Points on a hilly landscape, in no order, each with its height.
From any point a ball rolls to the lowest of the 2 points nearest to it. It stops when none of these is lower. Distance is the straight distance between rows; heights are no part of it.
K_732 height 225: [ 84  60 103 120 157  90 133  85  87 111 121 127  85 102 132  68  95 126
 111 114 105  91 103 106  62]
K_578 height 590: [ 79  90 119  99 107  78 122 119  94  89  81 119  84  90 116  91  99  97
  80 112  98  99 118 105  51]
K_2 height 209: [ 90 113 158  90  94 111  82 121 102 109 107 111  84 123 121 109 101  93
 109 118  72  86  98  95  87]
K_787 height 529: [ 88 115 109 108 104 112 104 107 104 107 117 138  94 101  68  97 106 101
  93 108 101  96 103 102  67]
K_327 height 294: [ 76 112  85 114  90 110 105  94  97  92 116  84 124 109  92 109 102  90
 100 107 108  94 108 112 112]
K_693 height 279: [ 77 137  94  89  78 112  89 101 109 114 103  94 115  96  78  92 112  77
  78  95  82  99 100  84 108]
K_782 height 256: [ 83  97 124 112 115  88 116 118 100 104 116 123  87  98 134 121  92 117
  86 101 102  81 110 109  73]
K_430 height 536: [101 113 119 102  70  92  91 109 104 124  83 100  77 105  85 120  99  96
 100  88  81  82 104  94  95]
K_542 height 229: [ 85  71 136 107 121  92 107 100  87  92  97 115  75  94 127 107  94 117
  98 138 108  92 107  90  62]
K_266 height 541: [128  85  95  96 106 114  95 121  99  89  77  71 102 114  92 104 101 108
 103 109  95 115 104  97 120]
K_529 height 437: [116 102  75 120  77 120  76  83 105  82 101  62  89 127  97 109 104  95
 108  95  98  79  99 132 113]
K_77 height 579: [124  84  75 102 126 113  89  99 107  78 105  80 110 116  99 106 107 110
  94 105 104 109 113 118 133]
K_335 height 518: [127  67 109  77  88 113  87  86 101 104  96  72  97 106  84 131 100  89
 109  98  85 100  91  90 117]
K_810 height 366: [106  95 100 107  75 114  73 107 109 101 117 113 111 111  81 108 105  99
  93  90  87  94  95 112 107]
K_140 height 527: [ 94 136  74 107  93  99 125 106 108  95 117 106  94  98  58  95 111 114
  64  96  91 105 121 114  91]
K_674 height 239: [ 73 129  82  96  87 111 102 104 105 108 104  99 108 107  87 100 111  71
  92 108 110  88 101  91  91]
K_172 height 573: [ 89  67 116  86 119  84 111 116  91  97 102 136  88  85 118  89 118 110
  88 110  97 107 122 108  62]
K_642 height 328: [103 101  94  87  92 102  82 109 117 113 117 116 106 104 100 106 105  87
  92  90 100 101  83  89 113]
K_197 height 206: [123  84 110  74 112 119  79  82 100 103 113 111 101  94 145  94 100  86
 124 122 110 112 101  85 114]
K_554 height 415: [ 73 115 141 101 107  93 104 115 101 125 116 112  86  99 120 104  81  82
 104 101  91  64 123  88  90]
K_775 height 176: [ 76 125  95  88  96  97 106  83 101  92 102  87 141  64 100  82  87  80
 109 102 117  97  85  87 117]
K_177 height 289: [ 73  72 119 119 123 103 117 108  86  96 103 126  82  97 125 117  89 126
  85 123 104 109  99 104  40]
K_850 height 467: [122  58  89  95 102 126 100  79 101  94  94  85 103 100  77 121  96  94
 109  96 104 111  83 103 112]
K_374 height 356: [ 83  80 117 126 111 105 105 120  91 119  90 117  89 116 123 120  78 117
  76 123 106  88  90  96  50]
K_838 height 161: [110  97  65  98 108  82 127  93 100 114  87  95  95  88  92 106 104 104
  92  98 114 111  97  87 101]
K_110 height 274: [ 85  98  59  94 113  91 125  80  99  95 112  91 125  75 106  88 104 109
  94  92 121 118  93 105 119]
K_261 height 377: [136  85 111  69 120 121  72  94 101  73  84  78 104 109 126 104 105  92
 128 105 115 107  97 115 127]
K_735 height 158: [118  76  85  93 132 106 125  90 104  96 101  94 109  75 130  88 108 101
 118 109 112 116 105 110 113]
K_456 height 342: [105 130 105  72  84  95  99  91  94 119  89  87 102  88  70  95  87  89
  96 103 102  97 102  69 109]
K_746 height 204: [139  68  93  93 143 116 101  90 103  93  90 108 100  98 117  89 110 110
 121 104 127 111  91 117 103]
K_317 height 355: [102  95  83 112 107 104  99  83 123  86  96  78  93  97  85 124 110 114
  98 108 112  90  96  99 120]
K_580 height 684: [ 88 116 117  82 109  96 107 105  90  96 112 143  88  86  99  98 107 117
  97 114  97 128 119  89  75]
K_758 height 572: [100  79  96 105 118  77 106 112  90  92  92 114 107  94 108  80 107 100
 116  96 111 109 110 110  99]
K_379 height 514: [105  87 120  88  69  90  62  87  95 101 104  88  98 116 116 122  99  80
 122  91  92  86  87  90 133]
K_206 height 285: [111 113  88  74 109  89 104  80  90 115 118 114 138  68  95  64  95  98
  96 102 106 117 111  92 118]
K_906 height 203: [ 65  98  95 119 118  80 126 114 101 112 113 121  80 103 105 122  96 123
  76  88 111  91 101  96  76]
K_305 height 567: [128  84 100  76  78 109  80  80 105 103  86  66 110 112  94 114  86  77
 115  80  93  95  68  96 141]
K_9 height 60: [ 89  91  84  87 139  75 152  92 103 107 113 113 101  69 100  88  96 103
  94  99 107 108  98  80  96]
K_330 height 347: [ 85 126  93 110  92 111 105 121 129 109 111 118 106 100  82 105 108  90
  75  79  82  95 108 122  91]
K_726 height 197: [110  99 135 100 100 113  85 114 121 109  89  95 103 106  93 113  98  84
 111 107  76  77  90  99 107]
K_553 height 295: [ 93 132 112  72  82 101 108  90 105 142  85  90  91  94  78  93  94  63
  91  87  76  87  99  72  97]
K_289 height 589: [103  85  92  84 103  87  98 119 102  98  89 105 118  78 109  83 111  79
  92  94  96 108 109  97 119]
K_963 height 549: [116  95  90 101 109 113  91  79  79  94  90  81  97  97 107 112 104 117
 132 109 126 120 111 106 112]
K_559 height 692: [ 90 112 104 107  88 117  95 107 100 121  94  77 107 108 104 106  98  88
 109 104  93  97 102  67 132]
K_585 height 208: [103 107 112  69  74 111 102  96 111 101 104  79 107 106 111 106 102  86
 117  95  77 113  87 104 110]
K_671 height 500: [122 126 117  83 105 102  78  91  96  91 107  84 133  97 106  98 101 102
 124 105  98 106  96  91 149]
K_792 height 399: [123 115  89  87  52  83  89  93 112 111  88  87  74 118  80  94 108  82
  86  93  68  81 106 105  93]
K_329 height 249: [116  89  72 110 104 107  94 109 124  82  98  86  94 103 115 107 113 100
  95  99 113  89  98 142 100]
K_975 height 353: [ 97 130 128  60  78 107  85  81 113 121 105  71 118 123 120  87 112  80
 103 105  62 102  77  78 139]
K_925 height 293: [118  95 109  97  91 103  67 104 104  74  97  91 105 119  97 108 113 102
 115 108 112  93  97 121 104]
K_570 height 478: [137 101  89 121  71 132  51  90 111  67  90  66  86 140  98 124 112  99
 108  94  81  93  90 124 118]
K_155 height 480: [ 69 113 111  94 118  84 131  99  89 104 112 116  77  83  72  95 108 125
  78  84  90 105 127 107  67]
K_854 height 254: [ 65  63  90 121 144  82 141  93  85  99 103 106  83 119 106  68 112 136
  97 108  99  93  97 114  63]
K_980 height 543: [108 107 111  83  60  90  77  80 112 103 104  69 107 119 103 107 102  73
 122  78  78  80  68 106 139]
K_883 height 426: [134  68 108  97 127 112  80 104  87  72  84  75  91 115 126 119 106 117
 119 112 121 108 107 117 102]
K_454 height 449: [ 99  76 125 110  93  98  82 120  86 116 100 119 104 108 127  97  94 109
 103 110 101  85 108 123  71]
K_321 height 360: [103 128 133  55  96  94  94  84  93  97  99  89 137  68 120  66  79  76
 108 102  83 117  86  62 137]
K_75 height 381: [135  95 103  86  91 136  56  87  98  90  97  81 104 127 109 116 106  91
 130  78 100 109  73 113 127]
K_829 height 568: [ 95 104 100 119  75  95  89  93  90 119  96  94  83  99 101 117  99 116
 102 105  88  86 124 106 101]
K_523 height 569: [103 120  63 106  86  80 117 104 105  96 109  95 112  85  64  92  96 109
  75  67  95 116  94 103 119]
K_652 height 198: [132 100  54 105  88 106 101 103 116  83  84  92 102 107  91  95 114 102
 108  91 119 100  89 135 100]
K_60 height 606: [108  89 118  77 103  85 108 124 102 107  84 118  97  82 123  87 101  75
  96 105  90 102 112  89  96]
K_683 height 556: [106  65 110 100 127  90  99 115  96  81  95 123  99  94 123  90 111 108
 104 119 114 104 109 108  81]
K_936 height 578: [102  91 100 113 113  96 116  84  68  85 112  95  92 102 117 107  96 123
 131 102 133 117 102  92 105]
K_866 height 439: [ 81  77  67 144 103  93 109 100 100  74 111 100  87 124  78 102 103 128
  87  98 101  96  99 137  78]
K_852 height 576: [127 100  96  90 112 122 106 103 100 108  88  87 112 108 102  90 102  93
 113 115 106 105 101  89 114]
K_912 height 512: [102  58  97 115 137 103 117  75  88  89  88  98  83  94 127  85 106 122
 124 124 128 100 113 112  79]
K_283 height 394: [ 97 104  77 121 108  80 129 106 104 108  89 112  89  95  73  71 106 120
 106  74 107  99 102 118  82]
K_150 height 402: [105 109  93  97  96 108 101  93 121  98  92  93 105  78  82 103 106  94
 101  97  98 102  94 118 111]
K_93 height 502: [ 77 110 109 133 105 109 111 106  93 115 102 125  80 114  59 110  89 115
  74  92  96  91 107 112  55]
K_249 height 649: [ 83 108 136  92 107  97 114 103  79 111 117 126  77  82 140 104  83  98
 108 106  90 115 120  89  82]
K_594 height 733: [ 94 129 112  85 121 110 124  85 102  99 118 120 117  54 118  73  85 108
 119 105 104 134  97  80 114]
K_528 height 246: [111  86  78 125  83  99 100 128 115  82 109  96  93 123  95 119  97 111
  70  87  77  89  97 131  90]
K_427 height 291: [ 96 132 103  62  74 103  98 102 103 105 117  76 110 115 113 108 101  83
  91 100  74 100  81  82 127]
K_362 height 253: [ 84 125 122  88  88 105 100 122 104 120  84 100  86  91  66  90  96  71
  77  84  76  88 114  90  85]
K_993 height 457: [ 79  77 109  85 101  92 112  82  99 108  98 117  87  65 109 114 107  84
 100 108 111 101 103  81  90]
K_300 height 532: [113  81 131 104 125 108 101 119  98  87  96 107  97 102 135 104  93 100
 119 121 108  96  97 104  90]
K_740 height 483: [ 86 117 121  74  91  90 113  92  89 114 115 109 103  74  94  91 101  83
  99  98  91 102 125  99  98]
K_550 height 499: [112  81 109 104 108  98  97 123  99 104  94 102 102 105  93 107 100 107
  95 106  75 104 116  90 117]
K_282 height 484: [113  97 119  86  94  85  88  94  85 111 110  99  96 111 119 108  94  90
 117 100 108  92  98  83 123]
K_634 height 703: [104 113 120  79 107 103 104  97  98 107 103 124  95  85  72  97  99 109
 103 103 101 124 101  76  97]
K_242 height 199: [ 86  77  92 108 137  96 132  86  83 106 122 136  90  94 135  68  90  94
 111 115 117 108 114  90  80]
K_479 height 251: [119  68 127  89 132 129  75  85  93  74  99 110  91  91 154  98  90  93
 138 118 117 109 103  94 101]
K_438 height 304: [ 86 141 126  62  89  90 102  97 103 125  95  83 136  76  99  79  87  78
  92  85  81 106  92  73 137]
K_130 height 162: [102  84  97  89 124 104  99  86  90  99 118 126 107  80 142  80  93  86
 112 124 119 112 110  75  95]
K_108 height 324: [ 88  80 125 102 113 106  86 112  91 105 130 119 105 103 134 107  88  83
  99 116  97  86 108  86 106]
K_981 height 282: [ 70  79 109 123 122  84 108 103  84 113 113 144  88 106 129  84  92 111
  93  98 114  86 110 120  49]
K_685 height 369: [104  85  83 138 116  85 116 119  98 103  91 113  95 108  94  87 100 138
  95  82  99 108 112 127  77]
K_204 height 771: [122  80  97 109  94  81  96 124  89 104  78 113  77 111 110  97 105 131
  92 105 108 103 107 116  64]
K_333 height 407: [ 94  84 119 111  81  97  84 124  98 109 113 118  95 116  90 104 102  99
  88  90  86  87 113 124  82]
K_30 height 210: [112  86  90 102 117 104 117 103 123  97 106  94 101  88 130 110 108 105
 109 102 108  98 102 129 110]
K_436 height 635: [ 94 130 107 105  58 107  83 115 105 105  90  75 109 122  97 107 100  85
 102  83  62 104  92  93 117]
K_916 height 175: [123  78  95 116  76  98  71 119 110  79  99  95  84 130 106 133 104 111
  80  88  85  93  82 118 101]
K_996 height 421: [ 90 114  90 102  88  85 125  99  95 102 104 105  85  91  76 106  98 104
 102  89 103  93 104 112  79]
K_719 height 592: [ 96  99  84 140  97  95  93  91 101 114 105  98  94  92 105 100 108 119
 108  99 119  81 110 114 108]
K_52 height 108: [116  95  82  73 122  85 127  95  99 117  99 122 103  85  97  95  99  91
 106 102 115 104  91  85  94]
K_960 height 641: [102 107  83 104 125 108 111 107 104  86  96 127 124  94 100  81  98  97
 108 101 128 113  80  93 104]
K_686 height 429: [ 87  55  72 131 137  85 121  99 106  81  88 102  97 108 111  83 121 134
 100 103 109 101 101 129  89]
K_238 height 501: [115 121 102  80  68 100  64  94 131 104  85  79 120 121  97  79 112  80
  94 103  75  92  66  96 140]
K_225 height 520: [144  81  82 119  92 123  48  94 103  76  90  66  76 137 112 132 105 123
  98  88  97  94 105 125 119]
K_453 height 574: [121  75  85 126 110 101  91  87  92 100  88  85  88 106 110 110 110 130
 117 104 113  99 117 117 112]
K_262 height 401: [108 125 132  62 104  82  95  87  92  85 115  97 139  79  97  70  86  74
 108 113 105 106  94  86 128]
K_284 height 273: [ 92 103 142 103 111 100  81 121  96 108 112 111  84 114 151 113  91 102
  95 128  93  84 114  93  86]
K_506 height 617: [ 68 114  81  92 106  88 117 103  89 119 114 121  96  90  70  92  95  95
  72  66 112  96 109  85  84]
K_96 height 302: [101 119  70 118  80 114  99 105 125  84 111 100  89 116  83 107 111 104
  72  85  68  94 101 125  88]
K_113 height 668: [ 81 107 116  89 133  94 129 106  88  95 122 142  78  77 129  98  93 106
  88 103 105 128 118  82  71]
K_605 height 571: [ 97 118  97 123  70  89  89 108 109 104  93  94  82 101  62 110  88  97
  81  70  74  87 100  82 105]
K_37 height 151: [ 82  83  93 111 120  84 132  89 102 105 117 120  79  91 100 117 103 133
  93 101 108 110  98 109  79]
K_742 height 281: [ 73  86  96 110 132  73 149 108  87  97 108 102  80 110  97  79 113 137
  87  94 101 104 121 120  66]
K_148 height 286: [109 111  67  98  86 105  88 115 115 119  97 102  94 102 105 123 104 100
  82  94  96  96  76  88 101]
K_596 height 610: [ 91  87  98 103 112 115  97  95  87  83  99 103 103  90 152 107 104 109
 129 103 127 111 104  99  98]
K_276 height 395: [ 99 122 134  61  94  97  85  95 122 106 104  98 116 105 110  88 108  62
 104 116  79  90  68  68 136]
K_664 height 393: [ 93 110 123  99  83  81 106  99  87 106  99  87 108  91  67  96  90  87
  94  99  85  95 113  79 125]
K_958 height 700: [114 100  90 116  71  85 106 116  91  80  73  81  80 122  91  98 103 111
 101  93  86  99 111 122  81]
K_138 height 458: [ 99  43  90 135 130  96 103  98  97  86  71  99  92 107 131  96 109 142
  99  96 120 114  95 128  65]
K_636 height 288: [ 97  56 114 128 122  98 104  97  80  97  89 115  97 111 110  87  91 129
 114 111 105  90 112 123  59]
K_689 height 621: [107 129  62  98 109  97 112 109 108  93  88  93 133  93  93  81  98 101
  97  87 116 111  92  89 111]
K_62 height 550: [106 131  60 103  86  78 107 105 120  99 104  99  89  91  73  93 110 105
  66  84  94  96 105 104 103]
K_21 height 719: [107 117 113  72 125 106 120  95 109 103 105 124 101  58  98  86  97 101
  99 112  95 131 101  81 105]
K_919 height 305: [126  98  91 119 104 105  78  91 121  82  90  77 109  97  84 114 102 103
 114  90 112  91  85 107 139]
K_151 height 638: [ 86  96 101 107  91 110 102 111  89  97  94  91  92 101 132 105 104 102
 118 104 119 107  98 108  78]
K_251 height 511: [ 82 115 110  88 100  92 106  70  84 107 128 109 104  69 114  87  97  92
 113 121 103 118 126  85 101]
K_498 height 351: [ 97  65  90 127  94 110  74  84 106  89 102  88  92 105  85 122 105 105
  94 109 110  74 109 129  98]
K_897 height 560: [121 107 115  97 121 117 114 121 108 111  99 107 100 103 125  97  98 102
 112 124 107  96 109  94 100]
K_805 height 346: [110 110  60 106 110  94 122  76 116  87 124  99 100  92  77  96 114 127
  92  97 117 105  89 123 105]
K_214 height 663: [103 114  99 110  66 122  74  99 101 109  81  61 105 132 104  98 103  82
 108 102  77 101  88  84 129]
K_290 height 626: [ 92  89 131  87  99  88  96 113  82 103  91 117  87  86 126 101  94  98
 108 114  90 105 122  89  87]
K_126 height 396: [113 101  74 115  88 132  95  88  94  81  93  66 116 125  86  99 101  94
 118  94 113  97  95 112 119]
K_858 height 440: [109 125  90 107  91 107  75  99 104  98  95 103 112  94  79 108  94 107
 114  92 103 116  80  79 129]
K_221 height 228: [110  93  52 112  89  98 108 102 109 111  97  86  89 113 107 115 103 104
  84  93 112  89 101  99 105]
K_116 height 405: [ 90  69  71 125 108  89 109  75  97  74 101  92  96 109 104  91 119 123
 101  99 122  97 102 131  87]
K_972 height 737: [118 115 106  60 102 102 111 102 103  83  96 102 116  72 109 100 103  96
  97 104  99 129  96  92 119]
K_223 height 525: [107 134  98  70  77 120  93  69  93 113 104  90 129 102  93  88  87  88
 121 109 110 108  73  75 116]
K_143 height 630: [110  93 104 138  60 105  76 109  91  71  98  75  77 145  86 128  88 112
  94 106  86  82 101 107  81]
K_651 height 243: [125  89  79 114  84  92  66 102  93  69  96  91  85 128  85 120 104 106
  96 100 115  93  88 112 104]
K_23 height 242: [ 84 130 100  84  89  92 111  91 100 120  96  75 138  63  99  90  71  87
 100  82  95  96  89  83 131]
K_320 height 138: [ 92 116 135  87  81 115  76 104 122 119  97 106  94 113 103 107 107  86
 110 111  74  94  87  87 111]
K_154 height 431: [ 67  87  85  92 107  91 100  89  92  96 106 117 100  84 108 101 110  89
 100 112 127 112  98  94  86]
K_213 height 561: [127 107  85 121 114  80 110 117 109  92 103 105  88 114  81 112 106 121
  92  95 112  89 101 105 116]
K_298 height 603: [ 99 111  93 119  56 107  74 103 111 111  93  85  98 112  74 103  92  92
  87  66  54 103  85  84 132]
K_497 height 371: [ 77 145 100 103 115  98 120 108 119 114 119 113 105  90  72  92 104  82
  75  79  97  79 116 112  92]
K_236 height 491: [115 110  81  83  81 108  82  69  86 101 104  68 108 104  99 100  93  91
 123 102 119 104  83  87 125]
K_500 height 406: [ 84  85  92 102 118  92  94  83 110  76 120 114 106  92 100 108 114 101
 107 115 133  94  95 104 100]
K_682 height 577: [100  68 100 139  81 106  70 105  81  80  75  79  89 138  98 128  96 117
  99 103 108 102  97 103  77]
K_149 height 425: [ 79  86 141 109  99  99  97 121  79 125  92 122  84 109 102 128  79 107
  69 105  87  86 107  90  53]
K_444 height 373: [ 71 116  98 104  92 107 106 117  95 126  97 114  91  87 102 114  99 102
  88  77  88 113 110  87  93]
K_511 height 535: [114 108  98 107  90  80  93 127 106  88 110  89  98 111  92 110 104 105
  75 100  92  89 114  95 120]
K_902 height 672: [ 91 113 103 111  76  88 104 115  97  78  85  82  88 107 102 116 105 101
 109 103 107  99 106 109  96]
K_187 height 521: [ 96  69 102 137 111 103  96 116  89  81  89  87  96 121 112 119  89 130
  96 109 117  91 102 116  84]
K_78 height 471: [106  69  92 130 136 129  96 103  88  78  81  84  96 128 121 114 104 125
 117 115 117 108 106 127  88]
K_66 height 250: [ 84  54 118 119 136  96 111  94  83 100 107 140  86  89 117  80  90 124
 119 105 119  95 100 104  56]
K_887 height 372: [ 82  53 119 118 117 112  78 102  87  82 115 121 107 100 142 111  87  89
 117 110 114  96  97  92  87]
K_892 height 752: [113  97 107 103  77  98  80 124  97  98  71 111  85 120 101 108 111 111
  93 108 100 101  87 113  62]
K_521 height 424: [110 102 118  61  92 115  72  80 113  95 107  82 137 105 102  90  99  56
 113 109  93  98  74  77 140]
K_463 height 349: [ 98 110  83 111 101 108 114  87  98  86 103  82 116 108 101  94  98  96
 129 106 132  92  91 108 108]
K_694 height 526: [112 108  98  82 120 102  96  75  91  84 108  91 129  85 116  94  91  92
 124 111 120 110  95  92 138]
K_893 height 252: [107  84 122  94 108 103  81 103 114 105  93 112  93  94  86 109 100  82
  95 124  99  82 102  85  93]
K_874 height 306: [ 64  89  98 111 117  86 125  96  83 116 107 135  90  93  99  78 101 101
 102  90 116 101 107 110  64]
K_604 height 490: [101  51  92 114 147 111 100  90  88  76  77  85  85 105 137 105 111 134
 116 112 127 114 100 124  81]
K_750 height 109: [106 119 109  61  90 110 109  95 105  92 126 106 124 103  96  96 100  77
 113 108  93 107  79 105 101]
K_549 height 503: [ 82 120  88 113 108  80 138 107  98  98 114 114  81 105  72 102 112 129
  61  80  87 105 124 122  79]
K_255 height 528: [ 82 107 101 116  86 100  99 110  90 120  84 119  65 105  73 108  88 100
  64  70  93  93 108 104  56]
K_291 height 420: [ 78  96 108 126 100 119 103 111  84 123 103 110 101 108  98 109  91 103
 100  97  95 108 113  84  98]
K_184 height 257: [135 122  66 109  67 114  91  88 119  79  78  75  96 108  84  89 104 104
 102  95  96 101  90 110 110]
K_352 height 120: [ 73  86 118 109 131  84 128  89  98  71 120 129  91  63 119  79  94  89
 122 105 122  98  98  85  83]
K_462 height 280: [100  90 133 106  65 112  69 119 102 100 101  88  95 123 109 128 108 104
 116  90  71 100  76  95 112]
K_706 height 248: [112 117 105  67  94 101  90  90  93 121 109 117 121  82 118  72  94  80
 106 106  99 113 101  87 110]
K_547 height 430: [ 96 137 118  76 117  79 111 108 100  95 104 113 123  75  86  68  92  81
 103 114 107 100  99  81 120]
K_978 height 184: [ 86 126 113  72  81  96 106 107 100  99 108 106 110 116  93  95 100  70
 105 109  99  96  93  89  90]
K_848 height 448: [101 109 129 104 100  83 106 103  93 121 110 100  82 100 117 123  84  87
 108 108 109  80 114  89  98]
K_47 height 522: [123 112  91  92  68 103  72  74  98 116 104  79  88 120  88 107 105  93
 112 108 102  79  91  97 119]
K_739 height 779: [135 102 100  76 115 105  86  83 112  81  78  66 112  91  90 107 100  89
 112 107 109 110  75  81 137]
K_401 height 489: [110  67 128 113  95 100  83 116  92  92  94 100  91 120 125 118  95 115
 100 111 102  85  95 122  88]
K_90 height 634: [ 98 106  81  98 102  96 122 107  94 131  94 112  96  98  65  85  96  88
  67  89  91  99 119  95  85]
K_986 height 313: [ 84 130  74 103  62 113  89  83 115 111  88  90 110  93  59  89 104  78
  90  85  89  97  89  87 107]
K_186 height 205: [ 97  98 106  67 106  93  90  93  89 103 107 123 105  84 123  92 103  79
 102 116 115 110  98  56 105]
K_691 height 299: [ 91  79 107 115 102 112  88  95 117 107  94 100 100  99  90 120 107  95
  88 124  98  74 112 109  86]
K_884 height 325: [ 73 127 103  90  95 125 110 101 108 123 109 110 112  84  99  94  94  85
  95  94  85 116  98  80 104]
K_459 height 357: [118 121  86  74  60  87  89  85 115 123  97  76 100 117  83  85  99  71
  71  99  78  82  84  89 116]
K_820 height 453: [ 68 125 121  91 101  93 126  94  88 111 111 110  80  82  77 106  95  93
  96  90  99  96 119 101  74]
K_175 height 593: [ 81 119  78  85  85  81 122 111  90 107 113  96 107  94  70  98  95  93
  71  63  85 116 105  97 107]
K_710 height 376: [ 90  97  78 114 115  90 119  87 104  75 115 102  99  99  84 101 118 120
 111 110 116 102 105 130 103]
K_670 height 101: [ 84  80  96 105 141  78 140 104  96  90 105 125  92  90 105  94 108 119
  94 105 113 108 101  84  82]
K_741 height 181: [115  78 108  99  62  98  80 113  98  92  83  80  89 124 110 131  98 105
 104  84  80 103  90 108 100]
K_38 height 469: [ 77  89  79 141  95  95 106 106 102  94 105 119  93 118  63  97  99 125
  65  81  94  97 109 119  71]
K_798 height 311: [115 126  67  87  64  92 101  92 108  95  92  66 104 108  86  94 103  87
  88  98  98  89  90 100 111]
K_4 height 728: [106 101  97 124  65 101  85 131 101  99  76  99  76 124  92 106 106 100
  76  97  77 101 103 113  66]
K_210 height 488: [ 92  95 143 111  74  89  81 121  95 124  79 103  79 119  92 125  89 109
  80  95  68  79  98  92  70]
K_106 height 463: [ 90  90 126 123 113 114  92 131  94 116  95 111  99  97 103 101  88 107
 102 115  79  94 128  94  99]
K_411 height 202: [100 128 125  83  98  98 100 130 112 111  85 105 105  98  71  91 101  82
  90  92  68 112 101  81 110]
K_245 height 519: [102 105 107  96 108 103  98  81  97  99 112  94 103  75 113 103 102 105
 122 118 108 113 111  88 119]
K_195 height 166: [ 79  83 131 106 120  98 125  89  95  83 104 119  88  82 110  97  92 101
 122 121 116  92 111  84  79]
K_880 height 602: [101 112  70 143  76  86  98 110  98 111 105 105  80 104  74 103  96 124
  76  80  94  91 114  87 107]
K_573 height 335: [ 89  74  98 137 101 100 117 106  93 110  92 115  96 101 100 100  93 115
 109  86 104  97 103 128  71]
K_748 height 456: [115 109  96  69  98 113  78  70  94  93 101  62 137 113 116  92  95  70
 116 102 117 101  74  80 147]
K_822 height 619: [ 80 127  84  72  95  92 115  99  84 112 105 102 126  70  72  74  94  84
  76  78  92 123 101  81 102]
K_349 height 358: [131 135  66  89  60  99  76  68 107 100  98  76 121 102  64  86  94  94
  75  98  92 104  81 102 120]
K_15 height 441: [ 82 101 109 120 106  94 119 108  91 110 102 104 107  90  78  91  91 104
 105  92 102 104 119  76 106]
K_142 height 392: [ 75 120 124 105 114  98 118 116 109 119 122 119 106  90  98  95  90  74
 100  93  92  70 116 111  94]
K_179 height 609: [ 76 117 105  92 105  97 127 121  86 119  77 114  75  93 111  86 106 109
  81  92  96 106 121 108  58]
K_941 height 656: [126 110  86  83  90 109 108 117  95 112  94 102 102 112  72  85 104 104
  78  99  78 109 116  98  97]
K_318 height 637: [ 66 131 105  82 117  87 130  95  86 105 102 114 111  68  69  63 101  80
  81  76 104 114 123  96  83]
K_954 height 232: [ 73 120  82 101 111  99 120  85 100 108 110  93 128  66  97  90 104  98
 105  95 104 113 109 106 118]
K_644 height 470: [119 132 109  84  86 106  69 103 115 108  88  95 121 101 101  93 105  88
 114  98  87 105  83  82 135]
K_292 height 600: [130 122  77  97  99 118 104 108 111  99  88  85 129 107  85  78 102  93
 105 104 107 102  82  92 119]
K_105 height 404: [118 131  88 101  92  96  85  88 114 109  91  86 128  84  62  95  82  98
  90  80 100 107  77  80 131]
K_827 height 336: [115  92 109  79 100 122  59 104 110  81  97  89 114 113 121 116 111  82
 121  99 110  96  87 121 115]
K_421 height 438: [ 90 103  95  89  88 104 114 105 109  96  98 110  94  79  92 111 113 113
 108  95  94 117 101 124  85]
K_753 height 110: [109  84  99  89 144  86 145  78  97  93 115 100 121  69 109  71  95  98
 116 106 110 115 102  92 118]
K_258 height 312: [108 101  51 107 126  93 124  74 104  92 110  80 116  93  88  92 114 125
 109  88 126 115  91 114 129]
K_516 height 554: [120 109  98 105  70 118  58  91 110 118  96  83  84 136 113 118 110 107
  98 106  83  90  90 105 108]
K_804 height 255: [116  91 110 115 103 109  75 110 121 105 100  93 110 104  93 116 100  96
 120 106 102  73  95  90 129]
K_127 height 413: [118  67  71 114  91 119 106  99 116  84  99  85  99 108  71 118  98  98
  99  99  89  97  88 125 103]
K_160 height 757: [115 104  87  69 101  89 101  96 107  81  91  84 126  84  89 107  91  92
  92  93 111 119  79  85 124]

Call two points neighbours if one is among the 2 nearest of the other. Go from one point of each pair to the other, from neighbour to neighbour, staying as low as possible. Name the highest point that can't be avoided.
K_130 / K_775 | K_206
K_735 / K_652 | K_329
K_352 / K_130 | K_242

Where does a ball stop that starts at each point below?
K_401 | K_9
K_318 | K_996
K_90 | K_996
